Each row is a point on a tangle of strands that fork, close into loops and nearly touch. The rows are in no order.
Two points are linked if the straight distance between their rows is under 115. Some points are linked to none.
Z_630: [  0,  10,  12,  27,  -8,  26,  -3, -11, -57, -24,  -4,  21,  22,   8, -14,
  12,  28,  25,  13,  23, -51,  -5, -27,  32,  43, -21,  14, -15,  -7,  22,
  38,  33,  15]
Z_535: [ -7, -14, -11,   3,   9,  22,  29, -11, -51,   0, -10, -17,  21,   1,   1,
 -32,  49,  49, -10, -23, -15, -21, -35,  34,  13, -15,  33, -57,   7,  18,
   2,  39, -56]
Z_638: [ 22,  26,  -7,  61,   7,   5,  -9,  15, -23,  -9, -30,   3,  -8,  -8, -24,
   5,   5, -22,  -9,  -8, -32,  32, -15,   5, -17,  11,  -8, -18, -25,  -8,
  62,  -3,  -1]
Z_680: [ 14,  18,  12,  30,  33, -28, -41, -10,  12,   7,   3,  14, -10, -48,  23,
  25, -20, -23, -18, -40, -17,  16,  55, -14, -29,  -1, -10,  36,  -1, -34,
  43, -22,   2]
Z_279: [-54,  22,  -8,  -3,  31,   3,  32,   3,  10,  34, -21, -23, -36,  -4, -12,
  61, -13, -37,  36,  15,  36,   6,  24, -24, -42,  -6,  21,   5, -19, -18,
 -23, -21,  68]
Z_842: [-50, -28,   9, -46,  28, -15,   7,  13, -11,  37, -14, -43,  16,   8,  27,
  24,  25, -13,  29,  11,  10, -43, -14, -12,  22, -15,  38, -13,  15,   4,
 -26,  17,  14]
Z_856: [ -5, -25,  12,  51,  27,  -9, -12,  -9,  14,  10, -35,  -5,   7,  -8, -18,
  41, -25, -57, -10, -11, -10,  13,  -5,  -7,  13,  -5,   3,   0, -25,  11,
  15,  -3,   1]
Z_203: [ 44,  30, -11, -45, -10,  -6,  45,  29, -23, -30,   8,  -9,  -9, -12,  39,
 -59,  29,  71,   8, -33, -27,  31, -29,  13, -29,  11,   3, -28,  -1, -33,
   0,   4, -16]
Z_496: [-32,  23,   8, -28,  10,  48,  27,  34, -11,  43,  18, -11, -24,   0,  12,
  27,  25,  22,  34,  32,  27,  -2, -13, -14, -11,  -2,  28, -17, -40,  -9,
  21,  -8,  39]
Z_600: [ 13,  -5,  -3,  14,   6,  37, -15,  -4, -35, -14, -16,  38,  36,  23, -18,
  22,  13,  13, -46,  -1, -32,  18, -33,   3,  26, -25,  -7,  -8,  -2,  36,
  -7,  16, -46]
Z_785: [  6,  -8,  18,  15, -19, -13,  34, -48, -44, -10,  -9,   3,  21, -26, -20,
 -19,  15,  32,  43,  43,  14, -39, -34,  23,  53,   6,  49, -22,   6,   6,
  -1,  66, -31]
Z_450: [ 16,  15, -10,  15,   7,   6, -10,  26, -21, -22,   2,   9,  27,  17,   3,
   9,  24,  21, -16, -24, -44,  29, -42,  18,   6, -22, -17, -46,  12,  31,
   2,  -4, -41]
Z_467: [ 29,   7,  -2,  -7, -24, -11,  36, -41, -58, -35, -12,  24,  18,  -3, -17,
 -16,  28,  40,  33,  28,  -6, -21, -18,  36,  54,   4,  26, -24,  -5,  -2,
  -4,  54, -47]
Z_333: [ 20,  46, -16,  58, -19,  11, -19, -27,   5,   0,  10,  37, -13, -39,  13,
  -3, -60,  34,  21,   5, -16,  51,  16,  -2, -51,  10, -24,  10, -15, -40,
  32, -56,  -7]
Z_3: [  5, -35, -19,  12,   2,  14, -21,  -3,   3, -16,   3,  26,  39,  33,  -7,
  22, -28,   3, -52,   6,  -6,  -1, -21,  -2,  39,   1, -24, -14,  20,  38,
 -29,  -2, -39]
Z_825: [ 19,  51,   8,  25,  19,   0, -32, -30,  41,  18,  20,  15, -21, -36,  11,
  -8, -28,  29,  -1,  -3,   1,  47,  40,  -8, -73,  18, -19,  40, -26, -48,
  18, -50, -24]
Z_69: [ 50, -20,   2, -55, -35,   4,  -2,  11, -15, -22,  25, -15,  -3,  -3,  15,
 -31,  23,  15, -22,  -9, -28,  27, -31, -14,  -6,  14,  -7,  15,  -7,  -8,
  -2,   9, -39]
Z_737: [  6,  15, -15,  19,   3,  20,   9,  34, -25, -15,  -6,  10,  22,  -5,  29,
  14,  -1,  29,   0,   4, -41,  -3, -23,  10,  17, -26,   6, -37,  -3,  22,
  27,  -1,   7]
Z_338: [-45, -56,  -9, -13, -12, -25, -17,  14,  46, -42,  26,   1,   8,  42, -14,
 -26, -12,   8, -29, -15,   1, -38, -12,  33,  23,  21, -22, -49,  50,  36,
 -52,   1, -30]
Z_560: [-40, -26,  36,  -3,  56,  -1, -24,  -7,  -7,  50, -36,  13,  28,  15, -11,
  36,  -7, -37, -22,   1,   3, -20,  65, -12,   4,  -8,  22,  16,  -1,  15,
   2,  14,  46]
Z_442: [-21,  35,  -4,  21, -10,  -6,  21,  -1,  28,  12,   6, -48, -61,  -9, -29,
  19, -13, -37,  24, -10,  36,  30,  -8,  -6, -55,  14, -18, -16, -36, -32,
  17, -39,  10]
Z_225: [ 25,  -7,  26,  16, -11,  -1,  -6, -28, -28,  -7, -39,  13, -11, -22, -45,
 -12,  13, -38,  35,  31,  29,   2,  -1,  17,  28,  25,  10,  54, -40,  -9,
  35,  71,  27]
Z_968: [ 34, -19,  33, -61, -28,  12, -14,  32, -32,   9,  22,   0,   7, -13,  29,
   5,  28,  10,  12,   8, -34,  -6,   3, -24,  15,  -4,  20,  39,  -9, -12,
  19,  21,  39]
Z_756: [  6,  -7, -22, -23, -30,   4,  24,  -4,   2,  -3, -24,  11,  40,  13,  22,
  -3,  -8,  50, -17,  17,  70, -67,   8, -31,  54, -13,  38, -15,  38,  16,
 -62,  28, -23]
Z_802: [-13,   4,  40,   1,  52, -21, -28, -16,   2,  33, -11,  15,  20, -21,  -9,
  46,   6, -37, -14, -15,   4, -14,  77, -16,   3, -14,  30,  45, -17,   2,
  -6,  33,  69]
Z_542: [ 67,   6,  -1,   2, -34,   6, -41,   4, -43, -36,   4,  45,  -1, -15,  -2,
  15,   2,  13,  14,  -3, -69,  15,  28,   4,  29,   9,  -8,  39,  -6, -14,
  27,  13,  20]
Z_505: [-12, -24,  -8, -17, -24,  20,   3, -24,  10,  -4,  11, -19,   1,  49,   2,
  -3,  12,   6, -69,  23,  49, -34,   5, -19,  38,  37,  12,  -9,  31,  31,
 -57,  -4, -59]
Z_8: [-67, -64,   4, -22,   0, -30, -20,   2,  45, -13,   2,  -3,  -1,  41, -32,
  -7,  -5, -20,  -3,  -2, -12, -30,   4,  18,   4,  47, -11, -33,  60,  48,
 -23,   0,  -7]
Z_153: [-19,  -9,  19, -19,  -4,   0,   7,  22,  -4,  27, -18, -59, -21,   9, -15,
  -2,  54, -37,  11,  -1,  15,   1, -23,  -7, -11,  12,  16,  10, -30,  -4,
  10,  19, -15]
Z_80: [-16,  13,  56,  26,  22,  -9, -13, -24,  -5,  52,   1,  -7,   8, -11, -25,
  19,  21, -35,  22, -17,   2,  -2,  54, -11,  29, -21,  49,  52, -35,  15,
  23,  32, 107]
Z_803: [-29,  13, -23, -11,  32,  41,  22,  53,   6,  -2,  23,  14,  11,  20,  53,
 -19, -10,  45, -31,   1,   2,   3, -26,   0, -11, -14,  -3, -48,  10,  20,
 -40, -30,  -8]
Z_92: [ 35,   9,  -2,  60,  12,  -8, -17, -24, -21, -19, -37,  16,  -2,  -3, -58,
   0,  11, -29, -17, -23, -14,  29, -26,  21,   1,  22, -13,  -5, -48,   1,
  50,  40, -11]
Z_865: [ 35,  43, -11,  41, -13,   3, -12,  13, -37, -42, -18,  16,  -2, -14,  -3,
   4, -17,  12,  11, -16, -61,  41, -19,  19, -13,   1, -26, -30,  -2, -25,
  55, -28,   7]
Z_290: [ 26, -21,  -7, -52, -26, -13, -17,  26,  11, -46,  14,  18,  16, -14,  45,
 -27, -20,  19, -18, -20,  10, -33, -12, -31,  20, -40, -45,  35,  10,  13,
 -46,  12,  -4]
Z_262: [ 21,  57,  -7,  80,  10,   3,  -4,  -7,  -6,   9, -34,  17, -20, -64,   4,
  15, -32, -14, -21, -49,  16,  13,  31,   3, -32,  27,   1,  -4, -28, -24,
  46, -21,  22]
Z_796: [ 19,  36,  -9,  63,   0,  10,   4,   3, -10,  14, -45,  11, -24, -22, -14,
   6, -14, -16,  -8, -30,   1,  25,   9,   9, -33,  22,   7,  -9, -29, -25,
  67, -10,  29]
Z_355: [-40,  11,  14,  55,  42,  44,  19,  -4,  15,  53, -33,  20,  -1,  -2,  -9,
  46, -27,  -7, -15,  13,  32,   9,  28,  -3, -29, -13,  21, -24, -39,  13,
  21, -16,  53]
Z_644: [-38, -53,  -6, -27,   7,  25,   2,  19, -13,  18,  -4, -23,  35,   6,  43,
 -35,  32,  39, -32, -34,  41, -56,   5, -27,  21,  -5,  17, -22,  22,  18,
 -70,  17,   2]
Z_57: [ -1,  18, -10,  29,   7,  22,   1,  33,  -3,   6,   6,  18,   6, -11,  23,
  41, -31,   4,  12,  18, -23,  21,  -1,   0,  -8, -19,   2, -23,   1,  -6,
  30, -42,  30]
Z_41: [-31, -13,  66,  30,  18,   6, -21, -38, -17,  46,   6,  13,  24,   1, -33,
   6,   1, -19,  12,   8,  15,  -2,  19,  -7,  45, -29,  36,  54, -29,  24,
  24,  41,  68]
Z_137: [  2, -12,  26,  -4, -26, -39,  -4,  14,  30,   0,  36, -59, -67,  36, -29,
  -2,  45, -35, -14, -27,   4,  35, -17,  18, -29,  15, -15,  -8, -22, -21,
   9,   2, -21]
Z_9: [ 11, -10,  10,   7,  13, -33,  -4, -20,  -5,  16, -38, -33, -10, -38, -24,
  54, -14, -87,  34, -30,  10,   8,  19, -21, -12, -18,  20,  29,   4, -24,
  -5,  10,  51]
Z_165: [-49,  -4, -35, -32,  -2, -28,   7, -14,  61, -17,  29, -22, -25,  32,   6,
 -37,  11, -38,  52,   4,  -9, -26,  26,  48, -20,   1, -29,  -9,  57,   6,
  -5, -26,  21]
Z_760: [-11, -32,  37, -16,  -1,  23, -23, -12, -20,  37,  16,  22,  34,  12, -12,
  30,   1, -13,  -4,  37,   5, -16,  12, -23,  51, -21,  30,  32, -15,  21,
   1,  27,  31]
Z_373: [-13,  30,  -2,  27, -24, -22,   7, -13,  45,  -4,  50, -43, -75,  13, -15,
  -6, -14, -11,  12,   3,  21,  45, -11,   7, -46,   6, -30, -16, -33, -41,
  13, -55, -13]
Z_792: [ 49,  63,  -9,   5, -24,  -6,  -6, -12,  11, -22,  29,   8, -23,  13,   0,
 -35,  -7,  70,  20,  14, -29,  60, -35,  21, -52,  14, -38, -23,   6, -31,
  16, -50, -23]
Z_539: [  6, -30, -21,  -7, -22,  -9,   8,   0,   6, -27,  20,  -8,   8,  18,  12,
 -21,  15,  41, -42, -52,  17, -31, -16,   6,  25, -10,  -6, -38,  18,  10,
 -76,  21, -57]
Z_549: [ 42,  -9,   2,  47,  10,  -8, -17, -29,   8,  13, -29,  13, -10, -12, -62,
  20,  13, -36, -31, -24,  24,  26,  -2,  11,   9,  28, -17,  20, -50,   7,
  18,  38, -33]
Z_893: [-13,   6, -11,   2,  36, -33,   4, -13,  -1,   4, -22, -27, -15, -31,  -5,
  42, -48, -74,  34, -18,  -8,   1,  42, -23, -32, -25,  13,  20,  26, -31,
   4, -27,  60]
Z_795: [ 30,  -4,  -6,  23,   2,  -5,  -8, -35,  12,  37, -30,  25,   9,   4, -50,
  29, -14, -32, -56,   6,  31,   7,  13, -13,  15,  24,  -1,  28, -22,  16,
 -12,  20, -66]
Z_931: [ 32,  25, -20, -19, -17,  -4, -11,  44,   0, -29,  19,  12,   9, -14,  47,
 -28,  -4,  39,   4, -10, -24,  36, -16,   0, -19, -23, -23,  12,  19,   0,
  13, -19,   4]
Z_770: [-71, -50,  -6,   0,   7, -43, -11,  -5,  39,  -6, -15, -22, -18,  21, -47,
   7,  10, -76,  12, -10, -26,  -6,  25,  16, -24,  29,  -6, -11,  49,  16,
 -27,  -6,   8]
Z_616: [  1, -48,  -4,  44,  28, -40, -16, -35,  34, -14, -18,  -4,   1,  10, -39,
  36, -46, -53, -47, -17, -15,  17,  11,   1,  21,  18, -20,  -8,   6,   6,
  -1, -13, -41]
Z_431: [-25,  11,  16,   1, -11, -29,   4,   6,  50,   2,  62, -44, -71,  39,   0,
 -20,   9, -20,   1,  -3,   2,  40,   7,  25, -48,  -9, -19, -13,  -7, -30,
  12, -35, -14]
Z_340: [-41, -41,  -1, -17,  50,  -3, -11,  19,   8,  33, -12,  17,  41,  11,  -4,
  30, -22, -32,  -3,   9, -17,  -5,  41,  -6, -11,   4,   3,   4,  20,   6,
  -5, -28,  35]
Z_981: [ 28,   7,  35,  11, -24, -13,   9, -29, -17,  38, -30,  34, -10, -14, -56,
   1,  13, -33,  20,  51,  53,  -2,  11,   3,  31,  25,  22,  63, -11,   0,
  19,  45,   3]
Z_473: [ 10, -10,   0,  -7, -48,  27,  14, -45, -27,  -4,  24, -20,  -2,  36,  -8,
 -25,  44,  22, -58,  29,  50, -26, -12, -20,  25,  22,  24, -21,   5,  30,
 -35,  17, -75]
Z_344: [ 33,  44,   5,  34,   6,  11,  -1,  28,  21,  23,  17,  -6, -32,  12, -32,
 -29,  10,  22, -40, -23,  -8,  66,  -3,  -1, -71,  32, -19,  13, -28, -25,
  28, -24, -21]
Z_377: [ 57, -12,  -2, -59, -34, -11,  13,  16, -22, -44,  14,   2,   3,  -9,  26,
 -48,  43,  47, -20, -37, -36,  34, -29,  -2, -11,  20, -20, -11,   8,  -6,
 -19,  22, -23]
Z_722: [-45, -42,   4, -12,  34,  11,  -1,  28,  21,  20,  -3, -23,   2,  31,  -5,
  15,  -7, -33, -22,   3,  -3,   2,   2,  -2,  -9,  15,  -5,  -9,   2,   9,
  -7, -21, -10]
Z_740: [ 44,  76,  -6,   0, -13,   5,   6,  15, -31, -49,  -9,   8,  -7,  16,   5,
 -31,   8,  55,   4,  -5, -61,  52, -31,  21, -39,  10, -27, -36,  -1, -18,
  31, -31, -18]
Z_371: [-41,  25, -21,  17,   5,   4,  42, -19,  10,  11,  -6, -52, -47, -13, -20,
  39, -25, -57,  35,   7,  33,  12,   8,  -8, -61,   9,  -4,  -6, -16, -25,
 -21, -33,  40]
Z_435: [ -2, -12,  -7, -44,   6, -27,   7,  29,  34, -32,  23,   6,   6,  -1,  59,
 -83,   2,  34, -15, -31,   4, -38, -13, -19, -15, -40, -33,  21,  12,  -2,
 -50,  -2,  -6]
Z_746: [  9, -46,  -4, -47,  -3,  -9, -33,  15,  31,  -2,  18,  -2,   9,   3,  10,
 -11, -28, -27,   3,  -6, -14,   0,  38, -11,  -5, -13, -39,  56,  18,   0,
 -21, -11, -17]
Z_506: [ 29,  48, -20, -36, -28,  15,  45,  26,   8, -25,  26,   5, -15, -30,  43,
 -33,   0,  90,  42,  -7,  -9,  24, -22,   7, -40,  -3, -12, -32, -13, -33,
  -8, -14,   9]
Z_232: [-25, -11,  41,  -7, -10,  -6,  29, -53, -25,  24,  -5, -19,   5, -21, -17,
  -4,  30,  14,  43,  31,  50, -31, -51,  -4,  43,   8,  43, -13,  -2,   8,
 -18,  63, -49]
Z_551: [ 37,  22,  -6,  -9, -18,  -1,   5,  -3, -54, -54, -17,  11,  19,   3,  -8,
  -5,  35,  26,  12,   9, -48,  -7, -19,  30,  29,   6,   4, -22,  -9,  -5,
  12,  45, -21]
Z_619: [-48,  -1, -27,  -7,  47,  34,  16,  51,  26,   1,  25,  22,  14,  19,  28,
   1, -41,  35,  -5,  20,  15,  -4, -20,   7, -11,  -3, -16, -45,  16,  17,
 -26, -43,  11]
Z_665: [-30,  26,  -6,  53,  10,  57,   8,  -2,   5,  24,  -8,  28, -11, -18,  -1,
  46, -47,  16, -11,  16,   1,  26,  10,  -7, -36,  -6,   5, -29, -35,  -8,
  15, -34,  24]
Z_640: [ 16,  48, -13, -21, -29,  20,  40,  38, -24, -17,  17,   1, -14, -27,  43,
   5,  16,  68,  43,  14, -24,   2,  -9,   6, -19,   1,  10, -37, -21, -31,
  22,  -9,  26]
Z_493: [ 19,  15,  19,  62,  11,  27,  -8, -16, -58, -22,  -1,  28,  16,   7, -40,
   2,  30,   9,   8,  18, -56, -12,  12,  31,  32,  -6,   4,  19, -18,  15,
  53,  30,  49]
Z_666: [-52, -47,   7, -41,  17, -20, -14, -19,   7,  20, -32, -23,  22,  39, -17,
  34,  -2, -23,  10,  37,  23, -43,   1, -12,  31,  10,  22, -20,  33,  28,
 -45,  21,   4]
Z_238: [-38, -10, -12,  37,  34, -19,  12,  11,  24,   9, -22, -31, -16,  -5, -15,
  25, -24, -53, -11, -21,  -3,  17,  11, -15, -18,   9,  -6,  -2,  -8,  -6,
  24, -30,   2]
Z_847: [ 28,  34,  12,  13, -35,   1,  22, -42, -32,   2, -15,  19,  13,  20, -34,
  -9,  14,  20, -28,  60,  37, -10, -25,   6,  47,   5,  23, -10,  26,  26,
  14,  18, -71]
Z_133: [-55,  -9, -27, -32,  34,  -1,  18,  30,  71, -24,  43,   7,  -4,  16,  18,
 -67, -12,  27,  14,  -4,  18, -41,   2,  29, -12, -10, -36, -21,  35,  16,
 -37, -31,   5]
Z_687: [  -3,    8,  -24,  -16,   27,  -15,   14,   19,   70,  -30,   33,   12,
   -7,   26,   50, -102,   -5,   35,  -11,  -14,   15,  -46,   -8,   11,
  -11,  -31,  -38,   -5,   18,    7,  -39,  -27,   -7]
Z_220: [-34, -41,  -4, -67,  -1,   1,  13,  28,  -2,  23,  -8, -46,  22,   5,  38,
  -9,  29,  17,   5, -19,  31, -41,   6, -10,  23,   0,  22, -13,  20,   3,
 -56,  13,  -7]
Z_766: [ 21, -38,  16, -65, -36,  -8, -10,  16,  12,  -4,  38, -30, -27,  10,  17,
 -21,  17,  -5, -28, -17, -18,  17, -22, -25, -22,   7, -18,  24,   5,  -5,
 -24,  -9, -31]
Z_917: [ 18,  21,  15,   8, -39,  -4,  23, -30, -30,  18, -16,  15,  37,   7,   4,
  -5,  11,  21,  -3,  67,  50, -32, -12, -17,  63,  -6,  49,   0,  58,  34,
  11,  27, -33]
Z_62: [ 25,  18, -10,   7,  21,   3, -27, -10,  48,  16,  35,  -3, -12,  -5,  20,
 -30, -37,  13,  -6, -11, -14,  51,  41,   1, -50,   2, -25,  47,  -3, -41,
  24, -49, -34]
Z_385: [-54, -20, -23, -40,  24, -26,   9,  25,  62, -20,  29,  -7,  -2,  21,  16,
 -42, -11, -14,  36,  -4,  -1, -35,  10,  34,  -6,   1, -38, -14,  48,  34,
 -14, -32,   9]
Z_192: [ 20, -28,  11, -27, -10,  -6, -28,   1,  -4,  20,   3,   8,   9, -16, -16,
  30, -11, -28, -16,  -9, -17,  13,  33, -25,   0,  19, -12,  55, -12, -15,
  -7,   6, -26]
Z_51: [ 16,   4,  30,  -5, -40,  22,  -2, -21, -26,  26,  21,  38,  33,  19, -17,
   8,   7,  15,   3,  64,  24, -30,  12, -13,  60, -18,  38,  30,  16,  39,
   3,  29,   7]
Z_853: [-66,   2,  -1,   1,  52,  19,  28,  -1,  12,  40, -20,   2, -14,   5, -13,
  48, -27, -21,  22,  27,  19,  -1,  25, -17, -36,  -3,  18, -23, -17,   8,
   3, -31,  65]
Z_242: [-72, -23, -21, -11,   0, -52,   0,  -3,  50, -17,  32, -39, -40,  33, -15,
 -23,  15, -59,  22,  13, -16,  -5,  28,  37, -30,   0,  -9, -16,  43,  -7,
 -13, -16,   2]
Z_6: [ 13, -34, -17,  27,  -2, -10, -29, -16,  23, -25,  17,  16,  21,  41, -35,
  18, -28, -19, -59,  -1, -22,  21,  -7,  10,  24,  12, -40, -11,  14,  17,
 -25, -13, -65]
Z_649: [ 17, -13, -13, -41, -28,  -7,   5,  30, -15, -34,  -7,  35,  25, -26,  39,
 -25,   1,  51, -21, -29,  27, -43,  -5, -36,  31, -38,  -7,  17,   5,   1,
 -72,  24,  -3]
Z_87: [-14, -28, -17,  -5, -15, -22,  -9,   6,  30, -45,  40, -11,   4,  36,  13,
 -38,   0,  17, -52, -37,   5, -17, -21,  30,  24,  -6, -28, -37,  28,  11,
 -59,  -1, -43]
Z_426: [  3, -29, -11,  -8, -11,   5,  14, -11, -12,  -3,  10, -30,  14,   6,  12,
   0,  31,  31, -20, -29,   0, -12, -40,   8,  29,   1,  17, -39,  -4,  10,
 -32,  34, -50]
Z_102: [ 34,  -2,  -1,   7,   0,   4, -39,  22,  -3,   3,  16,  34,   4, -38,  31,
   9, -27,   3,  10, -17, -38,  29,  42, -10, -17, -20, -11,  49,   3, -24,
  37, -28,  12]
Z_897: [-23, -28, -20, -24,  20,  26,  13,  48,  -5,  10,  13,   5,  24,  13,  63,
 -52,  22,  44, -45, -34,  20, -28, -12, -14,  -1,  -5,   2, -30,  15,  12,
 -65,  -7,   4]
Z_277: [ 22,  -9, -36, -27,  15, -15, -34,  -1,  47, -17,  18,  -3,   9,   0,  48,
 -30, -34,  -9,  26,  -7, -13,  10,  16,   6,  -9, -37, -54,  45,  24, -13,
  21, -29,  -2]
Z_702: [ 15,  -8,  26,  26,   1, -11,   6, -30, -17,   7, -46, -11,  -8, -23, -27,
  18,   9, -64,  55,   1,  22,  -4, -33,  -4,  25,  -3,  29,  21, -31,  12,
  32,  45,  46]
Z_347: [-24,  12,   3,  -3,  -2, -14,  15,  20,   2,  34, -39, -58, -28,  -2,  -7,
  30,  35, -59,  41,  -1,  26,  -1, -26, -13, -23,   3,  15,  20, -19,  -9,
  14,  11,  38]
Z_710: [-19, -16,  26, -14,   9,   3,   7, -20, -12,  25, -15, -32,  -5,  -6, -27,
  -3,  53, -13,  19,  12,  38, -15, -49,   0,  13,   7,  26,   6, -28,  12,
   0,  57, -26]
Z_645: [ 35,   0,  21,   2, -26,  14,  10, -25, -10,  43, -22,  16,   2,   4, -50,
   9,  12, -30, -36,  32,  59,  -9,   7, -13,  18,  29,   8,  62, -14,  10,
   4,  35, -46]
Z_248: [ 16,  59,  19,  61,  26, -19, -37, -12,  -1,   4, -15,  18, -32, -77,  29,
  30, -35, -22, -25, -55,   7,  -5,  49, -11, -24,  20,  12,  15,  -9, -17,
  43, -23,  41]
Z_806: [ -9, -25, -18, -22,  13, -32, -15, -12,   0, -16,  -8, -22,  10, -21,  17,
  22, -56, -59,  52, -10,  -8,  -7,  32,  -9,  -3, -31,  -5,  26,  29, -19,
  18, -37,  59]
Z_915: [-10,  28,  16,   8,  13,  31,  36,  25, -25,  26, -14, -12, -17, -12,   2,
   2,  37,  11,  39,  32,   6,  -6, -26,   0,  -4,  -3,  29, -16, -36,  -9,
  51,  10,  43]
Z_83: [ -5, -23, -33, -27,  23, -26, -29,  -6,  34, -11,  -1,  12,  17,  -9,  34,
  -5, -51, -36,  48,  -5, -10, -14,  38,   2,   7, -28, -46,  30,  31, -14,
  25, -39,  44]
Z_788: [  2,  33, -26,   3,  -1,  20,  -5,  34,  20,  -6,  37,  17,   9,  -8,  35,
  -3, -36,  28,  16,  17,  -6,  30, -14,  -1, -32, -21, -29,   1,   7, -19,
  13, -44,   1]
Z_773: [-30, -43,   2, -41,  -3,   6,  -5, -16,  14,   2, -12,  -4,  22,  31, -10,
  23,  -5,  -6, -14,  22,  24, -49,  -6, -16,  39,  34,  12, -12,  33,  30,
 -56,   6, -31]
Z_781: [ 56,  20, -11, -24, -55,  16,  18, -37, -41, -14,  -7,  12,   2,  16, -16,
 -22,  43,  32, -39,  26,  25,  -9, -17,  -4,  31,  20,  12, -18,  18,  23,
 -24,  14, -70]
Z_468: [ 10,  -8, -10, -35, -39,   2,   4,   8,  -7,  -8,  -7,  35,  41,  -8,  28,
   0, -12,  47, -19,  -6,  40, -66,   9, -30,  53, -23,  14,   1,  24,  11,
 -79,  21,   0]
Z_351: [ -8,  -7,   9,  18,  17, -15,  18, -17,  -3,  23, -61, -46, -19, -13, -20,
  39,  11, -72,  40, -11,  24,   2, -18, -15,  -2,  -9,  24,  13,  -8,   9,
  14,  19,  53]
Z_533: [  0,  45,   4, -10,   4,  38,  48,  25, -43, -10,   5,  -1,  -6,  -3,  20,
 -19,  30,  54,  20,  41, -26, -10,  -2,  21, -11,  12,  36, -46, -31, -21,
  43,  19,  36]
Z_719: [ 49,   6,  -8,  -4, -26,   9, -36,  36, -23, -31,  15,  26,  16, -20,  30,
 -10, -15,  31,   9,  -8, -66,  35,   5,  -5,   1, -22, -22,  35,  12,  -8,
  31,  -2,  28]
Z_93: [ 47,   0,  11,  41,  -6,  22, -26, -10, -35, -18,   2,  44,   3, -19, -26,
  27,   7,  -1,   2,   7, -59,  -7,  26,  11,  28,   2,  16,  41, -26, -11,
  36,  23,  26]
Z_152: [ 32,  49,  -6,  20, -39,  23, -18, -32,  -3,  -3,  27,  20, -16, -19,  10,
 -13, -45,  52,  36,  18, -30,  54, -24,   4, -54,  16, -38,  -1, -14, -45,
  19, -55, -10]

A piece is all that can be reached along the links. How many separate loops has the piece of each point below (a circle has one, a figure eight two, a Y none), and how many tips (points with one link)?
Z_865: loops 2, tips 4
Z_426: loops 0, tips 2
Z_766: loops 0, tips 2

A fork is a point with three links, a tip a point with one. Leave the first point through the second and follow the links. Name the first fork or tip that comes.
Z_62 / Z_825: Z_638
Z_638 / Z_796: Z_719
Z_560 / Z_340: Z_737
Z_666 / Z_842: Z_619
Z_496 / Z_915: Z_766
Z_687 / Z_435: Z_756
